Points on a hilly landscape, in no order, each with its height.
From any point a climber steps to the highest of the 2 points nearest to it. It stops when none of these is higher. Distance is the straight distance between rows; heights are no part of it.
sagit: [100 133 108 135 148 171 135 135 123 131 147 128 105 103 125 101 175 152
 138 124 161 141 119 118 132  72 137 156 152 153 128 127 139 133 113 112
  85 129  82  81 166 108 115 127 129 142 124 119]  height 4.42
siza: [ 90 116 137  66 124 148 121 115  82 131 155 148 133  69 118 126 106 159
 110 116 129 108  85  95 134  38  87 143 157 165 135 132 156 119 101  84
 103 157 116 137 125 118 170  82 140 160 111 136]  height 5.13
Pef: [122 105 127 175 135 119 133 146 101 115 134 123  57 141 164 120 125  91
 149 141  98 103 181 137  76  64 138 139 159  97 101 118 151 125 207 115
 141 102 119 132 170 139 104 149 118 128 183  79]  height 0.49
sop: [126 175 141 120 109 121 133  88 157  98 126 110 171 162 138 121  72 157
 111 148 168 142  99 164 144 185 141 159 101 152 146 144  94 116 134 111
 115 143 109 119  87 125 179 125 136 113 164 130]  height 2.09
Pofam: [150 154 147 168 156 103 115  98  95 170 143 144 151 172 131 137 132 144
 140 128 140 141 143 110 163 198 145 139 131 149 152 131 110 144 103 147
 124 133  98 102 117 119 117 123  71 158 144  98]  height 4.39
buz: [147 130 119 144 150  96 111 129  89 117 129 120 113 128 144 129 103 113
 142 149 152 120 151 138 110 120 128 143 134 157 129 146 112 129 143 107
 158 100 128 120 179 139 148 121 116 105 164  89]  height 7.09
Let: [ 93 112 116 127 150 127 135 125  99 191 150 146 103 120  99 131 147 144
 152 111 125 121 145  85 158  71 134 142 155 130 145  98 159 135  80 156
 107 138 140 118 104 147  65 109 115 183 112 117]  height 5.96
komup: [114 175 139  91 130 141 126 171 119 128 123 145 142 122 108 170 116 116
  82 133 122 146 102 112 129 104 100 125 144 159 118 157 106 162 153 121
 128 140 149 128 138 122 135 103 130 156 144 150]  height 4.46
Zapoz: [140 153 153  80 135 119 119 103  97 125 133 148 177 110 115 156  60 159
 109 142 122 150  66 108 157 145  68 140 135 176 137 161 130 129 102  84
 140 154 111 141 106 129 208  93 119 149 106 157]  height 4.41
Gukar: [ 88  96 111 159 105 143 135 140 127 152 118 195  86 102 144 115 201 118
 190 133  94  69 147 103 131  21 115 119 113 141 110  67 195 119 121 159
 127 129 135  61  99 115 113 151 131 144 124 124]  height 4.68
negik: [ 76 142  99 140 143 139 158 166 153 113 119  81  65 120 123 119  97 124
 165 138 131 128 159 159 106 111 157 146 156 118 121 140  97 145 130 134
 117 116 131 151 144 138  66 152 170 110 150 122]  height 6.43
dete: [140 138 119  87 176 100  86 166  86 135 120 112 127 133 106 171 146 108
 118 133 129 163 135 111 135 111 119 101 151 135 118 134 127 135 140 141
 176 117 147 139 164 118 137 101 112 107 101 148]  height 5.01
rabok: [ 68 162 133 125  41 173 179 141 194  80 110 161 126 134 158 132 158  98
 115 146 124  87 119 177 106 123 143 118  93 138  98 131 136 121 175 123
 101 137 121  88  82 106 137 164 161 124 167 137]  height 1.74
lod: [124 141 129 120 116 101 136 198 141 146 112 144 106 144 121 164 157  95
 147 122  95  90 161 113 137  97 120 106 116 109 128  97 152 152 156 162
 152 135 176 137 108 152  94 114 122 157 152 147]  height 4.12
Dafid: [120 170 144 172 121  97 153  93 145 171 163 169 137 179 124 134  86 154
 157 133 158 139 145 119 189 188 157 156 118 170 154 133  99 139  95 140
 108 138 109 107  85 138 116 127  82 180 192  99]  height 3.97
dil: [111 130 144 123  99 135 133 105 112 162 149 208 126  73 120 135 135 144
 129 127 132 111 105 110 133  58 100 138 127 185 106 122 166 123  95 105
  80 151 134  85  94 123 123 117 116 174 133 114]  height 5.25
kika: [158 124 148 151 187 146  91 158 122 138 146  70 134 140 119 122 168 154
  79 131 189 200 124 104 128 158 144 127 145 104 144 156 110 138 152 156
 152 102  87 111 200 104 160 105 113 109  89 150]  height 4.35
pizos: [178 104 125  99 137 115  90  76 109 100 146 132 192 104 130 110  80 134
 152 126 130 151  74 140 138 202  95 147  97 148 124 154 116  90  98  95
 173 135  98 126 145 124 213 135 124  66 112 114]  height 2.49
kabo: [ 77 113 126 131  75 174 142 155 138  97 107 134 109 100 113 135 107 104
 123 109  84 136  99 139 105 117 128 116 150 121 102 151 120 150 135 111
  92 154 148 147 101 113  82 165 159 138 111 133]  height 3.84
zanam: [135  91 102 139 155 104 127 121  80 136 155  91 127 109 128 134  82 135
 152 133 127 122 139 123 101 129 137 157 156 130 160 145 100 113 110 101
 137 105 110 143 186 151 114 122 120 111 147  75]  height 6.40
Tilob: [110 109  86 114 172  82 152 157 133 130 120  86  78 125 119 129  85 119
 183 142 125 110 171 146 130  99 153 141 156 111 143  99 126 129 133 154
 146 119 158 164 131 173  74 138 144  89 139 123]  height 5.66
tuza: [148 140  87 117 134 108 124  67 180 109 151 110 164 140 108  59 116 175
 159 124 218 137  96 147 174 177 132 170  78 152 135 127  95  96  67 126
 119 119  92  99 117 115 163 132 141  80 135 113]  height 2.81
Vifi: [ 94 107 183 178  87 177 117 109 128 133 138 194 130 102 115 137 133 121
  62  97  93 156  90 121 105 139 132  96 149 126 104 166 133 149 155  97
  68 149 116 102 109 108 103 157 106 184 116 101]  height 3.22
Kon: [107 120 130 120  89 127 121 125 114 155 130 209 117  69 130 124 185 117
 150 123  97  88 126 116 122  39  90 112  98 169  99 103 181 123  96 114
 110 135 156  71  99 123 128 126 134 175 111 130]  height 4.76
Pul: [ 69 138  89 108 160 181 142 179 131 106 130  70  89 102 119 117 147 161
 153 129 153 144 114 116 127  52 118 160 172 144 146 140 115 148 124 123
 110 124 109 120 187 111 112 127 167 119 111 146]  height 4.98
keful: [187 151 134 104 141 122  89 103 127 115 117 141 156 153 153 102 177 123
 101 119 162 156 108 118 144 153 120 117 103 148  79 128 139 125 133 126
 159 127 105  91 152  99 186 124 103 114  96 168]  height 3.23
sukug: [161  94 126 152 151 141 115  98 141 107 143 103 136  94 142  64 211 147
 119  87 167 163  87 125 118 144 137 153 138 133 123 131 121 124 101  91
 103 122  69 101 206 114 147 146  96 106  88 113]  height 3.78
kovop: [136  81 123 170 163 130 127 108  80 130 173  43  95 137 126 122 144 150
 124 141 134 132 166 123  97 110 155 155 157  61 185 123 122  74 156 148
 121  89 102 144 181 141 125 114  99 115 123  95]  height 5.34
pitu: [ 67 148 116 106  71 169 167 153 179  71  89 120 123 124 136 126 139  95
 145 143 101  82 119 177 100 116 132 116 104 121  94 116 125 134 164 142
 115 139 143 130  87 108 110 156 175 105 146 166]  height 1.59
duki: [184 133 141  77 139 125  80  78 141 103 119 174 160 129 166  64 207 115
 120  94 133 159  82 117 132 132 126 121 116 145  63 105 180 113 109 119
 140 143  97 101 143 101 176 126 100  91  58 179]  height 3.08
Bobe: [130 142  96 112 134 100 145  57 167 117 154 107 164 144  94  78  89 153
 180 117 169 134  96 148 179 201 137 151  96 151 129 122  87 110  36 142
 111 137 121 126  85 124 119 137 119  87 113 138]  height 2.64
dako: [172 147 122  92 158 134  84 147 145  89  92 119 134 151 149 115 191  96
  93 133 176 170 116 127 132 134 131 122 116 152  82 127 138 132 169 137
 177 105 111  92 181  96 162 132 134  86 106 169]  height 3.37
zedag: [169 121 128 143 160 128 123 101  82 155 144 120 116 188 133 114 185 166
 121 132 185 142 165  83 159 109 150 147 138 113 146  81 147 124 128 167
 142 108 105  94 143 119 134  89 104 129 116 122]  height 7.81
zeli: [105 136 132  90  74 146 159 155 163  65  81 108 137 128 143 130 104  81
  98 137  71  95 113 183  79 154 134 100 124  85  88 135 113 141 176 123
 112 148 156 191  90 124 109 149 168 111 129 170]  height 1.44
Basok: [ 89 141 120 111 164 160 131 178 109 132 134  94 103 143  98 141 160 120
 105 114 113 150 145 102 139  85 136 113 180  83 152 132 131 149 159 158
 133 122 131 148 159 125  80 111 137 155 118 139]  height 0.72
deza: [120  82  96 107 135  85 143  96  71 171 137 114 120  96 112 140  48 137
 179 133  96  80 153 115 134 145 118 150 141 151 152 106 131 106  85 115
 126 125 161 183  89 172  88 128 107 129 138  84]  height 4.63
sig: [138 131 130  99 153 161 118 142 169  50 114  88 152 128 132  91  98 118
 108 108 170 182  64 139 134 151 109 133 139 126 103 150 125 134 123 106
 143 140 115 140 167 113 199 135 161  58  85 161]  height 3.77
poguz: [124  77 100 152 153 126 144 112 108 125 163  43 126 114 133 114 104 180
 139 129 149 127 143 142  91 126 147 169 143  94 177 136  83  95 119 127
 120 103  97 146 188 164 128 123 138  89 128  95]  height 5.84
kedi: [172 137 140 164 129  44 108 115 118 122 107 174 105 160 179 136 101  70
 151 124  96 112 182 158 105 179 154 106 122 138  82 145 129 141 141 112
 179 102 134 116 149 134 120 152  97 120 182  84]  height 3.49
lare: [136 114 141 148 144 159 111 117  98 129 147 130 118 113 139 103 192 124
 117  97 136 149 107 119 113 116 149 132 150 144 116 128 128 135 105 106
  95 134  89  98 183  99 118 137 100 138 119 105]  height 4.06
Giga: [145 183 130 103 110 106 176 108 180 135 127 108 165 210 134 139 144 139
 137 149 139  88 170 148 159 168 168 113  72 101 158  85 129 117 138 195
 133 143 141 140  46 124 123 113 114 122 139 182]  height 6.08
kosu: [ 88 117 115  79 126 164 137 113 112 125 126 140 118  91 101 111 119 153
 130 108 119 124  86 100 140  54 111 143 154 148 121 122 156 129  72 125
  95 157 121 137 115 114 108 117 145 155  89 153]  height 4.70
nef: [ 51 121 111 135 112 194 149 141 133 119 121 131  99  98 102 113 130 139
 147 103 101 146  89 129 122  78 130 128 165 126 120 138 132 146  91 131
  82 152 121 128 127 105  68 152 162 142  93 146]  height 4.23
Mepe: [138 132 126 104 123  89 116 161 111 107  78 139 119  94 133 165  74  71
 102 138  60 135 120 154  93 147 120  73 147 132  66 161 114 160 140 112
 142 124 174 174 131 125  92 148 128 140 122 131]  height 5.27
Soz: [109 127 102 111 104 122 160  82 166 117 126  98 132 126 100  83  95 150
 179  94 128 150  97 142 176 187 157 131 129 125 121 120  90 132  37 144
  83 151 148 177  75 120  69 154 131 106  83 149]  height 2.44
Vak: [107 125 122 134 160 137 139 173 103 135 131  72  73 140 112 136 124 103
 121 128  96 124 175 121 103  97 149 122 181  43 152 124 131 116 197 157
 125 105 129 174 155 146  71 125 127 142 141 126]  height 0.64
lov: [132 126 158 138  74 100 138 149 149 121  81 176 128 101 133 193  71  63
  91 142  64 118 133 160  90 176 131  73 120 125  89 163 127 158 156 103
 116 127 180 152  91 133 101 157 129 158 140 124]  height 5.05
rep: [120 118 107 144 141 107 140 163 125  91 124 123  50 149 161 110 163 100
 180 135 119 100 184 135 109  53 141 145 141 101 114  86 151 125 181 137
 157 109 131  95 164 125 105 149 127  89 167 101]  height 0.41
zulol: [139  75 110 168 119 143 140  99 133 103 178  43 137 132 147  85  90 185
 107 145 193 121 131 154  73 133 150 179 107  91 181 136  89  78 142 130
 131  91  82 140 172 148 183 131 160  64 145  94]  height 5.33
kisu: [167  99 121 132 162  69 106  87  46 161 139 140 149 115 151 163  51 137
 154 166  89  98 180 129 105 151 112 144 131 139 148 145 117 119 130 109
 187 100 119 153 146 159 141 134 102 113 169  71]  height 3.98
lile: [134 105 129 128 162 105 118 149  72 131 128  99  78 143 149 127 128  89
 124 142  87 120 183 126  71  73 145 122 162  59 130 105 145 100 205 141
 155  98 133 164 167 143  98 129 106 122 148 111]  height 0.57
sumen: [127 112 147 105 117 105 128 181 103 166 102 142 135 129 119 170 167  96
 106 123  49 102 160 112 115 110 116  81 127  81 149  86 165 131 153 157
 145 138 181 163  93 151  97 108 123 177 129 142]  height 4.40
zupo: [ 65 201  87 102 140 161 159 191 186  77 103  88  93 142 130 128 111 143
 135 145 172 146 134 146 134 100 137 153 135 134 118 156  79 166 160 145
 132 118 138 127 151 117 112 142 203 119 169 154]  height 6.31
pema: [ 86 128 154 144 114 203 123 133 137 123 131 184 121  77 106 122 146 138
  78  92 112 160  72 118 115  87 119  99 167 143  92 156 142 163 129  85
  71 155  92  89 140  94 110 150 139 175 108 118]  height 2.94
masud: [154  91 148 110 120 143 108  88 119  86 145 105 186 133 150 116  50 123
 138 142 120 133  95 162 109 191 119 138 110 111 128 132 129  93 113 120
 168 149 106 166 111 136 213 133 131  44  92 126]  height 2.35
sogu: [100  90  81 102 131  95 167 134 120 140 123  96  88  84 123 128  59 117
 192 141 111  75 152 127 120  83 126 146 150 149 123  96 121 111 110 120
 119 143 162 179  92 167  80 135 149 108 143 120]  height 5.12
Dake: [188 123 162 179 162 133 102  74  91 167 151 160 133 133 145  87 180 167
 102 111 165 139 129  93 136 151 148 157 147 147 147 121 123 123 102 110
 114 109  60  79 154 106 150 108  62 167 130  92]  height 5.39
Rur: [ 79 182  86  83 141 168 135 166 160 100 120  77 115 129 105 115 106 159
 145 134 181 160 103 127 144  81 111 159 141 152 121 157  89 148 114 130
 126 121 124 130 158 111 127 126 192 102 137 158]  height 5.57
kob: [148 145 135 130 150  92 143 113  96 167 141 112 144 190 127 157 106 146
 166 152 134 111 185 119 158 157 141 131 124 114 179  90 134 113 131 190
 148 126 147 144  73 144 117 113  94 127 132 138]  height 5.10
romak: [133 115 148 126  88 122 140 189 182 163 101 181 152 105 108 191 187  74
 106 139  58 102 140 118 125 118  83  47  91  96 136 110 163 173 118 126
 133 161 213 160 114 141 101 111 162 204 135 164]  height 5.53
pifan: [116 134 147 116  91 124 140 161 136 135 114 182 132 114 133 170 142  92
 105 123 102 111 122 120 126 104 109 102 116 157 108 126 143 154 135 126
 119 145 166 112 105 123 113 128 132 171 142 139]  height 4.14
ziku: [129 133 150 111 100 133 126  74 119 101 139  94 184 153 155 130  44 149
 121 149 132 108 109 160 116 177 129 158 108 122 160 129 115 105 137 118
 131 142 112 154  89 133 195 122 133  77 136 129]  height 2.22
mezo: [145 124 131 104  95  92 133 187 153 129  67 159 128  79 117 182 145  52
 134 123  51 116 131 137 103 121 109  57 103 122 100 131 147 164 107 129
 128 140 210 162 110 124  87 137 152 159 110 160]  height 6.29
dage: [117 113 156 161  77 126 149 148 159 141  89 170 132 119 113 171  98  75
 107 108  64 110 148 143 130 181 150  66 107 112 108 144 141 149 140 140
 101 135 188 148  69 142  62 159 126 159 111 123]  height 5.61
gud: [143  75 100 142 155  69 137  86  78 160 151 103 124 131 131 135  51 148
 183 161 118  73 189 128 128 141 142 147 135 121 165  99 120 106 124 137
 162  97 130 172 115 172 112 120 108 109 157  77]  height 4.30
nezog: [133 142 133 119  73 113 174 100 168 135 128 130 150 165 126 113 143 120
 151 124 116  82 150 149 151 150 170 116  97 122 134  77 141 114 106 168
  95 156 148 144  31 127  93 133 117 134 120 146]  height 6.84
vifid: [139 137 134 162  65 131 157 128 212 146 111 212 150 147 138 143 235  95
 147 140 102  63 163 132 144 109 134  70  68 101 110  90 202 128 115 144
 117 142 149  76  80 121 108 141 145 171 141 163]  height 6.32
kamu: [168  99 140  89 122  87  75  79  80 105 129 135 177 103 166 126 104 110
 151 124  82 124  92 136  96 162  92 126 101 151 103 137 132  90 105  84
 159 129 138 145 144 132 179 132 108  65 100 121]  height 2.63
dere: [148 166 146 124 129  95 143  88 131 146 137 110 170 203 132 142  91 156
 142 157 143 110 172 148 178 213 163 137  92 122 166 106 114 119 124 187
 138 131 125 145  58 113 138 119  94 115 128 145]  height 5.52
Sisof: [130 110 136 151  90 104 150 121 133 153 117 151 115 137 135 136 138  84
 177 107 102  92 167 141 144 136 148 110 107 124 121  89 160 118 114 156
 102 142 166 121  54 147  78 147 100 133 129 115]  height 7.97
golo: [163 132 116 144 168 154 100 126 134 167 158  92 141 180 105 123 108 207
 113 172 242 186 128 105 168 155 131 141 115 129 156 133 129 107  91 192
 164 122  71 106 133 117 179  78 146 111 123 161]  height 3.70
ril: [ 92 141 127 115  65 159 174 182 172 105  94 125 137 131 123 148 140  94
  82 143  52  88 141 162  98 154 126  91 117  60 112 130 121 137 199 143
 108 142 184 185  76 147  85 147 164 157 146 167]  height 1.31
Nodi: [136 107 153  49 136 137  80 121  74 128 145 149 159  94 132 143 118 142
  87 124 133 129  96  93 130  59  82 126 135 162 135 140 156 117 127 100
 157 136 120 139 139 110 214  72 131 136  89 147]  height 5.56
sek: [105 146 142 124  62 144 159 100 164 109  97 131 145 122 117 114  79 111
 123 101  92 129  94 161 142 188 152 107 122 121 108 146 107 141  92 121
  81 159 155 171  41 120 101 150 141 123 102 143]  height 2.10
zev: [170 139 150 145 139  51  89  97  70 145 122 166 139 134 165 165  83 101
 149 155  57 106 180 149  99 195 125 117 118 151 113 147 123 137 125 107
 187 112 134 139 143 136 129 150  83 123 154  91]  height 3.72
Pesiz: [141 142 108 149 157 139 128 121 131 147 152  73 124 188 136 129 115 170
 115 156 229 145 161 114 149 129 135 171 113 125 174 118 106 113 145 164
 140 112  97 123 140 132 163  95 148 105 132 124]  height 4.07
Batu: [137 116 108 122 155 103 136 116  78 167 150 130 103 155 117 120 174 145
 176 121 146 112 164  94 165  69 139 148 143 133 155  67 160 105 106 163
 137 126 128 108 118 143 101 110  97 129 115 112]  height 6.78
Firar: [ 96 118 151 182  61 135 174 140 239 147 110 199 142 125 132 177 159  86
 151 140  81  53 168 126 144 118 126  79  49 109 138 117 182 150 136 145
 109 136 180  96  71 144 103 159 156 163 136 138]  height 7.61
nozir: [130 113 139 156  90  94 133  84 106 162 145 183 134 136 132 129 125 112
 168 116 119 101 133 124 137 141 134 138 101 177 135 103 148 114  91 122
  96 141 145 102  69 142 110 137  92 154 146  82]  height 6.75
Viz: [140 155 112  83 155 161 102 176 156  62 103  89 133 124 129 118 151 111
  89 123 162 172  90 137 119 113 113 124 138 136  74 157 117 161 166 107
 143 132 115 125 199  85 154 137 153  82 105 160]  height 3.54
kisim: [137 162 138  88 166 111  96 140 104 129 135 124 155 130 106 172 100 134
 102 139 144 155 109 107 155 131  93 116 146 164 131 159 110 148 119 131
 160 133 133 140 139 124 160  93 123 135 112 151]  height 4.74
Mozak: [142 128 108 146 182 125 122 157 131 123 140  56 114 165 117 135 159 135
 110 140 180 190 146 124 119 142 159 133 150  85 146 129 116 124 171 171
 151  92 117 129 203 123 123 116 128  82 108 131]  height 4.64
fil: [167 140 159 211 155  90 107 105  95 169 143 177 114 153 139 119 153 142
 130 113 149 147 146  97 165 182 146 148 138 170 143 139 110 150 100 112
 129 115  90  72 145 121 142 121  60 180 171  71]  height 4.82
nog: [108  94 162 127 100 150 141 172 135 184 112 176 156  94 104 185 192 117
  74 142  42  91 150 112 110  99  93  67 108  64 156  94 167 145 131 131
 125 165 196 180  90 155 107 102 151 232 127 153]  height 4.92
tamib: [ 45 168  98 150 119 169 166 180 169  92 111 101  61 112 144 120 101 135
 166 151 147 116 142 159 104  83 145 151 146 133 120 152  87 150 168 128
  98 115 117 116 146 124 103 165 198 123 179 117]  height 7.84
ler: [140  96 119 149 174 128 119 144 111 115 153  46  86 129 126 123 172 139
 117 130 144 167 151 136  82  95 157 134 158  72 146 130 122 102 176 136
 140  85 102 135 227 135 133 128 116  86 105 114]  height 4.95
lini: [150 136 165  80 119 157  92 112  94 116 126 150 163 136 171 129 152 140
  62 131 140 122  98 110 108  79  95 133 115 144 122 131 148 109 174  98
 149 128 106 120 143 105 216  92 119 124 119 151]  height 5.97
sove: [ 70  83 101 159 118 142 149 137 122 142 134 122  75  68 103 139  75 115
 185 116 107 117 134 117 114  86 126 143 159 150 133 126 124 119 101 105
  82 128 156 146 113 147  60 153 154 128 139  75]  height 4.55
navas: [172  91 151 173 172 144 105  92  81 156 169  93 110 158 131  98 196 184
  97 118 170 168 152  98 130 128 164 135 150  96 179 107 133 102 125 154
 132  91  62  98 185 106 148  98  84 128  88 116]  height 6.74
Movat: [ 95 110 171 151  50 169 145 119 138 107 104 168 135  99 116 132  93  94
  95  97  75 133  83 147  91 148 131  97 132 124  93 158 128 135 151  82
  69 155 139 133  82 112  99 171 136 136 109 114]  height 3.53
zofel: [ 94 117 125 142 130 109 131 170 127 178 133 155  82 114  92 156 103 106
 163  95 107 117 149  86 179  91 128 111 143 138 138 121 148 171  97 155
 121 139 177 132  92 162  64 117 117 181 127 109]  height 5.28
tevi: [134 125 144 149 107 121 123  61  90 172 162 195 136 118 126 113 139 158
 134 121 156 121 115 106 139 109 125 153 124 184 126 112 164 114  90  93
  86 136 108  77  97 132 135 114  84 176 144  86]  height 5.89
Nud: [111 141 128 123 109 135 170 206 181 141 102 125 123 145 110 165 161 102
 104 146  59  87 162 141 128 137 117  83 128  50 141 112 135 145 177 172
 132 146 211 198  79 174  79 119 155 173 161 179]  height 1.18
laban: [101 114 158 173  65 155 155 145 208 137  93 202 153 118 113 178 156  81
  95 113  75  95 139 133 136 148 129  55  79 107  98 138 159 159 139 133
 108 152 185 102  74 128  71 175 141 160 100 132]  height 6.36
dof: [104 117 126 137  89 141 155 106 137 109 102 106 121 113 106  97  60 134
 146  89  94 153 102 153 131 206 170 126 150 107 130 149  81 141  78 117
  73 135 136 195  75 128  72 155 136 123  96 132]  height 2.26
naguz: [ 77  82 126 162 109 126 126 141 100 181 142 162  71  74 107 155  88 102
 171 103 105  99 157  95 132  67 119 130 141 149 145 122 156 143 116 117
 106 133 165 120  99 159  77 128 123 162 140  69]  height 4.69
vuge: [141 118 132 170 130 150 127 107 107 112 162  67 136 146 158 110  93 173
  94 149 178 131 128 139  98 139 126 177 120 115 182 156  94  90 166 107
 117 101  81 129 157 125 194 112 139 108 165  92]  height 4.91
Saruf: [147 123 126 149 143  69 151 113 105 155 141 104 110 183 140 139  56 138
 157 176 123  80 211 128 137 155 157 151 136  91 160 104 128 113 168 166
 161  97 136 166  83 167 127 114 112 114 171 103]  height 4.67
ral: [129 108 131 165  92 123 148 154 163 155 115 217  96 132 141 137 236 114
 175 133  86  67 175 103 133  55 118  93  90  93 129  54 221 141 127 159
 144 147 154  74  95 131 114 136 158 166 137 143]  height 5.40
zami: [191 110 159 196 164 122  92  90  68 145 139 118 121 155 152  99 202 150
 117 115 143 148 156  99 122 162 147 150 132 118 148 115 110 119 137 129
 141  79  85  89 193 102 157 119  78 119 125  79]  height 6.01
mivu: [ 91 182 132 112  85 154 172 115 177  90 123 119 143 171 148 106 124 132
 116 133 170 110 123 165 122 141 158 150  99 134 117 125 111 121 159 132
 102 143 112 112  85 111 146 136 150 118 169 133]  height 1.93
Ledi: [149 132 117  90 146  63 107 179 124 119  63 138 113  92 114 171 133  54
 129 120  54 158 122 155 107 143 126  57 138 122  78 134 131 166 111 131
 157 116 200 172 147 138  69 145 120 127 100 160]  height 5.69
vor: [144 135 125 167 155 121 121 116 118 148 162  93 142 159 124 145  75 191
 116 167 197 151 140 133 133 178 123 178 112 141 194 157  85 115 128 124
 137 102  95 113 147 137 178 103 143 118 176  97]  height 4.47
Viv: [175 132 167 141 132 152  88 104 120  81 120 105 149 153 179  94 144 119
  68 121 155 147  96 143  98 163 125 135 117 119 121 149 116 112 193  85
 141 111  79 110 168  98 199 132 107 100 136 116]  height 7.23
Zutab: [158 144 104 115 155 156 102 119 167 132 138  99 153 144 105 105  93 189
 118 154 243 182  86 124 171 144 105 151 110 164 134 144 124 106  85 151
 149 135  88 108 140 128 195 101 158  90 116 165]  height 3.42
Pepon: [ 72 174 101  82 137 179 157 183 156 149 134 125 136 163 100 161 148 163
 102 141 111 120 131 102 151  81 105 122 148  85 153 123 107 161 147 171
 144 149 166 166 116 148  88 107 174 178 131 196]  height 0.95
mib: [170 125 153 101 120 107  75  65 103 130 125 189 169 114 175  88 179 110
 122  75  88 142  78 125 116 163 112 110 100 156  81 125 154  99  97  89
 134 144 111 110 118 107 166 135  86 118  78 134]  height 2.91
bisub: [152  87 131 136 173 161 100 146 147  92 145  62 132 122 120 102 130 148
  98 112 166 204  71 120 109 153 131 131 153 108 134 156 113 128 124 124
 151 120  82 135 216 118 193 125 135  68  81 147]  height 4.04
zov: [186 146  88 127 157 119 114  77 176 113 134 134 156 103 108  52 129 164
 134 124 231 149  79 140 174 171 102 169  96 177 126 151  96  92  90  90
 131 102  68  64 136 123 184 140 134 106 146  98]  height 2.99
zosi: [127 107 105 145 159 117 121 150 130 100 134  94 108  53  88 109 136 134
 134  87 130 182  73 121 111 138 124 137 173 157 108 172  73 145  78  75
 101 130 108 116 211 110 115 143 126 124 118 106]  height 3.34
zot: [152 150 123  84 154  69 109 165 121 113  95 105 136 131 114 167 121  79
 142 136 110 153 137 145 134 151 130  96 129 132 106 133 119 156 122 157
 166 119 167 151 144 138 110 128 115 104 109 158]  height 5.30
vuse: [113 140 125  81 122 126 134 115 104 125 142 139 141  84 116 128  79 153
 124 120 144 135  72 122 140  89  76 157 139 196 133 155 110 113  96  69
 110 148 133 125 120 140 177 103 133 132 129 122]  height 4.75
Puro: [171 161 173 125 130 172 106 100 119 124 130 136 161 158 160 115 126 166
  44 147 175 150  92 111 128 146 115 139 125 129 135 148 141 116 188  97
 139 126  70 106 144 105 232 101 109 144 133 149]  height 6.53
domo: [181 159 112  97 153 142 105 101 189  90 122 140 156 117 120  64 114 159
 108 119 217 164  61 142 171 152  87 155 104 168  92 148 131  96  92 104
 149 131  86  96 131 119 207 131 143  99 105 162]  height 3.19
rom: [183 131 149 148 135 115  79  91  76 110 117 123 153 146 175 128 125 119
 110 149 136 131 136 139  97 172 126 141 115 140 120 148 115 116 168 101
 170  97 112 112 167 111 180 136 108  87 147 100]  height 8.03
Poda: [151 120 101 142 175 139 109 135 160 105 129  94 119  70 101  73 184 144
 131  94 186 172  86 133 135 135 120 156 140 167 115 148  89 134  91  91
 105 118  82  83 219 109 135 151 124 107 111 118]  height 3.55
zire: [ 63 191 111 112 158 177 138 190 146 150 152 134 110 177  94 146 166 156
 103 136 136 141 147  96 163  83 123 125 164  88 144 139 124 169 159 167
 132 139 130 130 151 144  83 100 154 192 154 156]  height 0.83
Seme: [ 92 172 109 102 123 157 174 205 181 152 118 114 139 171 101 154 175 140
 114 146  95  87 157 128 161 112 114 109 126  63 156 100 113 142 161 188
 147 147 185 191  90 162  83 116 179 169 146 211]  height 1.06
vedu: [179 111 130 109 131  83  62  68  85 116 125 171 155  94 165  99 156 102
 150  89  85 150  83 136 110 189 108 132 100 167  92 152 120  91 107  73
 157 120 122 109 161 114 169 140  98  74 110 104]  height 2.76

For each start below, name the point where the climber stops.
ril -> rom
rep -> rom
zev -> Sisof
tuza -> rom
mib -> rom
Poda -> tamib

Call two points neighbours if one is among the 2 nearest of the other. Go from one point of each pair to the other, from neighbour to neighbour, staying as high as possible. Name the lowest point that can't be avoided.
siza, Firar -> Zapoz
mezo, tamib -> gud
Firar, mezo -> lov
mezo, Sisof -> Gukar
zedag, tamib -> sove
